Each row is a point on a landscape with many valleys, with its height.
From any point a ball takes the steepest step (drop divided by distance) to one of its 2 nearest points. It stops when none of these is lower. Distance is the straight distance between rows; heights are no part of it.
pupup: [164 141 119 171 102 117  71 155 112 124 114 106 104 167 103 146 167 110
 146 145]  height 29.1
Dufi: [144  90 159 122  90 161  98 175 182  75 138 141 177 144 109  84 153 112
 103 142]  height 61.9
Saf: [113  93  98 144 143 165  62  88  99 135 152 145 134  94 106 108 118 162
 152 122]  height 33.4
rabip: [121 104 153 128 126 147  94  98 158 146 146 169 148 120 161  53 179  95
 122 113]  height 35.8
zalar: [ 66 135 164  98 124 135 100  93 143 134  92 148 147 108 150 174 128 156
 135 136]  height 63.3
tufir: [140 118 152  92 102  78 145 172 135  84 126 123 160 155 151  99  93  86
 100 184]  height 61.6
tigub: [127 117 115 156 110  94 110 141 195  84 109 150  99 187 127 135 128 152
 149 151]  height 13.7
zefi: [129 116 147 139 137 133 130 163 197  96 116 129 114  83 115 155 116 100
 186 100]  height 68.5
poduz: [138  96  99 142 119  65 105 166 138 139 106 101 158 123  68  74 103 118
 131 188]  height 26.5
teke: [140 165  69  60 148 153 147 105 134 121 137 144 138 150 130 160  54 168
 147 119]  height 59.3
buzof: [124 123 139  98 133 135 173 108 146  74 170 158 107 112 127 114  83 177
  82 132]  height 36.8
kited: [129 116  90 155 125  71  73 125  95 135 154 130 134 115 140 116 120 135
 156 176]  height 45.8
Zeki: [ 89 220 136 179 156 189 136  80 106 117 143 123 142 144 160 151 148 121
  73 111]  height 53.6
Per: [132  78 147 144  96 112 136 125  91 137 121 101 135 165  68 107 170 123
 128 124]  height 39.7
tobig: [118 151 148 149  99 191 115 108  94 174 184 135 106 176 188 138 158 157
 128 107]  height 45.9
fedu: [111 173 170 138 124 170  78 113  88 110 172 100 104 128 124 118 174 171
  78 130]  height 23.2
bipaf: [152  95  95 127 132 170  70 160 142 140  80 146  65 119 144 133 123 114
 195 198]  height 29.7
nevag: [148 112  79 154 125  91 128 159 200 111  85 127 136 149  80 114  95 153
 138 181]  height 20.0
bunip: [128 207 138 143 114 125 200 127 105 116 152  92 158 129 168 129 137  99
 114  98]  height 59.2
Sal: [122 143 167 126 134 187 103 145 127 136 115 167  97 115 113  90 130 129
 142 123]  height 38.0
vibu: [148 204 145 153 115 115 113 173 105 130  99 101 128 156 143 163 186 102
 126 108]  height 24.6
Duzub: [134  99  69  77 139 131 149  99 110 156 130  64 120 139  83 161  97 158
 158  93]  height 71.4
dega: [ 83 153 137 134 153 157 126 104 172 107 112 159 120 124 125 177 110 158
 137  97]  height 59.1
fuput: [120 114 139 134 103 125 125 126 155 116 139 105 123 119 116 168 145  97
 212  67]  height 70.7
sirud: [145  99 107 142 180  81 125 126 169 191 110  82 107 113  93 135 115 167
 151 152]  height 44.5
Logib: [ 86 120 131 120 101 136 173  85  58 145 100  67 155 153 157 172 135 111
 122  96]  height 52.5
sep: [100 200 159 169 126 146 137 167  98 167  84 144 115 131 146 149 128 123
 135 116]  height 20.2
puti: [ 99 150 139 121 115  77 131 148 180  75 108 127 132 154 173  68 118 122
 106 160]  height 63.2
giru: [161 118 191  67 123 145 175 128 134  98 165 178 101 108 136 140  81 151
 117 154]  height 42.3
ziluk: [ 84 107 156 133 139  84 108 119 117 166  68 142 123 106 186 181 141 172
 109 102]  height 67.2
sipod: [133 176 160 163 147 127 162 147 103 182 151  66  84 119 103  92 103 146
 158 145]  height 55.8
Tifuf: [153  90 128 151 105 107 123 158  65 110 141  95 135 109  65 116 143  90
 104 159]  height 44.6
rusi: [114  99 135 138  90 134 138  86  81 152 116 100 180 142 127 184 195  94
  92  93]  height 48.9
butu: [112  92 146  67  93 157 168  99 105 105 154 107 142 124  93 119 115 115
 132 101]  height 5.4
zipe: [146 158 153 105 117 124 103 147  98 114 130 130 165 138 143 116 181  61
  96 159]  height 57.8
zanir: [ 87 140 132 127 135 106 137 144 149 109  72 164 173 159  97  84 140 130
  57 125]  height 66.2
Tav: [136  97  52 143 155 161 121  75 128 107 153 140 131 110  78 136 103 159
 143 109]  height 21.3
gizi: [113 149 132 142  98 120 176 145  87 164 150  81 145 120 150 180 141 110
 130  60]  height 56.5
Bego: [ 91 129 153 176 141 111  83 157 105 160  79 141 128  92  70 104 112 137
 129 153]  height 51.3
nepef: [149 113 133 127  92  88 104 157 123 145 118 104 102 153 120  91 152  90
 154 130]  height 34.0
fiton: [137 100 115  99 128 168  98 163 151 158  71 149  93 151  88  87  92 139
 180 187]  height 35.7
Movor: [108 164 156 124 143 122 131  86 124 154 157  94 136  90 132 166  73 108
 206 145]  height 37.4
Pozi: [100 117 162  81 128 139 172  81 109 119 122 162 161 127 115  87 121 112
  82  89]  height 20.3
zikag: [151 130 112 169 117  78 153 112  84 110 160 115 142 121 137 201 134 120
  89 150]  height 44.0
buru: [163  84 123 118 108 172  97 179 141 121 111 126 154 146  77  98 179  95
  80  90]  height 64.3
gibo: [178 129 117 125 123 144 134 170 103 150 159 173 113 138 194 162 184 119
  81 112]  height 30.4
dapu: [125 162 127 158 126 154 170 153 104 176  97 152 125 164 149  95 136 126
 139  73]  height 15.6
zake: [106  90 181 156 133 135  95 110 160 132 147 131 131  62 131  80 161  91
 113  99]  height 41.6
larib: [166 130  96 161 109 129 108 100 160  99 145 170 110 194 139 127 126 120
 125 141]  height 7.0
feke: [141  85 127  97 125 164 137 192 154 121  78 177 127  94 140 171 125 109
 117 106]  height 24.1
zuvun: [132 133 116  86 141 102 162 155 180 102 132 136 179 109 157 138  58 114
 162 166]  height 64.5
Vita: [110  80 106  89 130  63 128 132 166 149 114  82 177 115  91 107  91 145
 125 170]  height 34.1
pokol: [ 88 178 134 154 137 180 131  48 151 135 159 110 147 156 175 153 171 165
  81  90]  height 56.2
gegu: [120 164 127 124 123  71  74 143 106 110 130 109 185 123 125 105 160 110
 104 132]  height 55.5
ruvek: [ 93 132 156 177 156 130  94 112 145 100 152 138 136  85 139 119 164 126
  90 149]  height 46.7
resu: [171 133  66  78 133 143 174 129  90 150 118  74  86 154  72 129  99 175
 118 134]  height 68.9
sus: [127 120 142 139 132 161 164  75 169 122 139 179  79 122 149 146  97 166
 149  80]  height 61.8
kogi: [104 125 178  87 142 142  99 125 125 146 151 154 111  78 187 111 100 100
 180 143]  height 31.1
fop: [155 139  86 167 156 159 162 144  71 161 104 162  98 123  95 112 117 134
 137 103]  height 11.1
Zuduz: [136 152 129 158  94  72  90 119 132 118 149 109  98 129 164  97 139  94
 158 185]  height 39.6
mup: [176 110 159 156 112  73 155 119 106 114 200 114  95 109 165 152 121 108
 118 151]  height 40.1
dela: [143 111 138 165 142  84  95 129 133  75 137 125 120 100 117 126 122 136
  75 184]  height 48.2
bas: [119 113  76 132 132  73  56 152 137 102 138 106 171 115 160  91 113 132
 105 155]  height 51.6
zeli: [151 112 159 180 124 113 123 132 134 182 167 103  71  97 124  97 111 163
 137 129]  height 51.5
velus: [127  84 135  99 133 131 108 135 137 145 113 160 108 101 190 131 118 115
 181 190]  height 22.0
kefu: [171 122 141 111 119 174 175 152 153 102 123 137 115 150  94 120 197 105
  77  82]  height 66.1
tubi: [128  82  97 126 122 127 106 120  97  90 124 137 145 140 123 189 130 123
 103 140]  height 47.2
Banu: [145 142 160 122 129 133 121 160 119 156 130 111 125  80 155  89  98  79
 206 120]  height 39.1
saze: [126  81  87 101 122 111 135 101 152 139 123 115 134 136 125 152 124 116
 167  76]  height 73.2
leza: [109 168 153 122 107 193 101 104  79 140 153  69  96 193 153 136 186 145
  96 115]  height 37.0
Segus: [130 159 146 116 136  93 138 109 156 146 159  99 136 116 124  92  90  98
 223 121]  height 45.3
bok: [149 141  83  96 146  93 163 132 175 125 161 132 143 114 132 146  68 163
 153 121]  height 62.2
diror: [109 136  67 110 136 148 125 116 101  62 117 153 162 167 138 168 142 143
  77 108]  height 49.7
kavo: [153 137 141 193 135 118 130 102 147 132 166 151  96 182 145  78 150 130
 120 146]  height 12.8
gak: [131 129 127  98 124 136 119 117 115 116 159 102 103 142  98 102 171 179
  85  99]  height 37.9
lodo: [179 135 104 132 138 105 155 135 117 160 148  95 133 138  70 126 101 114
 172 173]  height 64.1
muvel: [138 136 170  83  91 160 124 153 124  83 153 143 155 138 129 108 125  89
 103 157]  height 59.6
Robet: [111 172 121  92 178 177 122  79 155 139 114 137 135 113  93 163  75 154
 164 132]  height 54.8
Fafid: [156  97 131  96 105 149 126 195 143 121 122 159 148 130 181 164 173  93
  93 104]  height 27.6
ved: [115 125  76 153 162  93 132 160 191 146  50 127 138 124 129 116 110 114
 165 191]  height 23.8
guma: [ 89 215 142 138 147 111 116 130 103 127 103 150 162 124 148 131 113 128
 134 104]  height 25.9
suvu: [121 117 138 155 105 119 138  81 104 151 136 108 130 145 120 119 174 126
  94  92]  height 44.9
gufev: [117 154 144 112 124  77 104 169 155 129  72 148 151 164 146  68 152 128
  82 168]  height 64.6
doteb: [133 164 130 114 127 129 132 119 101 149 146 127 106 142  92 106  87 163
 149 166]  height 60.3
reb: [108 118 144  91 136 145 149 160 193 117  98 124 146  75 129 116  70  83
 167 154]  height 66.4
ser: [143 150  96 113 147 126 165 162  98 113 129  86 147 114  69 144  94 104
 146 130]  height 66.0
naza: [133  92 106  62 166  92 122 131 180 183  92 114 140 120 121 136 100 163
 148 158]  height 40.4
koron: [115 148 128 118 142 207 118  98 113 135 148 171 100 144 153 117 164 151
 128  86]  height 44.8
pozat: [129 141 139 135 138  85 191 110  98 132 122 140 181 128 155 131 132  77
 139 107]  height 60.8
palo: [161 101 145 130 112 145 130 124 120 122 188 156  95 113 158 162 144 116
 120 120]  height 34.9
zeras: [112 169  89 150 146 157 110  95  83 124 139 173 155 163 175 151 156 128
  86 136]  height 51.7
Lir: [109  95 151  96 121 117 119 146 155 151 123 169 133 133 199 113 183  86
 125 112]  height 31.0
Rom: [ 88 105 132 199 148 138  94 101 104 183 127 112 141  82  94 132 120 142
 125 125]  height 45.2
sove: [119 142  83 142 135 169 181  74  83  74  96  98 111 164 112 157 123 112
 126 105]  height 52.2
vaza: [159  78 127 157 117  88 150 108 147 190 118 108  79 122 117 141 125 163
 161 125]  height 47.5
musag: [134 100 157  96 112 188  97 192 130 123 104 168 113 105  89 144 118 120
 144 138]  height 30.5
vateg: [187 111  73  83 110 121 195 182  99 125 127 109 124 149 102 152  93 126
 140 121]  height 67.3
Luzi: [110 148 115 123 150  84 120 138 117 199  71 133  98 120 145 140 134 181
 128  96]  height 69.1
dunus: [112 114 177 101 114 134 131 172 193  87 104 132  94 121 179  58 149 111
 101 162]  height 64.7
nofez: [155 130  74 154 131 132 118 145 147 100 139 122 103 117  79 145 121 171
 131  95]  height 13.3
guk: [132 143  88 169 154 164 141 146 102 141 120 107  92  94  90 103 131 168
 108  58]  height 4.3
peba: [108 139 166  98 112 133 158  70 117 106 161 106 165 105  91 147  88 136
 161 128]  height 22.6
tumu: [156  53 143 150  90 113 131  84 109 112 162 148 118 146 153 183 184  92
 139 128]  height 39.5
ror: [118  98 133 134 147  80 121 122 173  69 189 139 134  94 127 150 106 171
  92 146]  height 43.4
libot: [ 96 181 139  91 175 125 124 140 134 145 109 108 149  76 101 173  81 170
 157 122]  height 48.8
bebo: [139 148  67 108 149 189 148  84 126  66 102 154 146 194 127 129 132 108
  94  93]  height 51.0
Zom: [147  89 124 222 135  82 128 103 116 159 129 136 101 144 173 112 178 119
 127 145]  height 17.5
mumo: [ 88 141 163 104 153 142 158 110  97 121 122 165 122 111 136  95 109 179
  62 104]  height 29.2

Call two points neighbours if one is among the 2 nearest of the other. Go from one point of each pair to the other, from neighbour to neighbour, staying as low as possible. Name the highest point that can't be avoided.
velus / Per -> tobig
fedu / Per -> suvu
velus / feke -> fiton

Where does a ball stop that starts at each point below?
buru -> guk
tufir -> guk
nepef -> guk
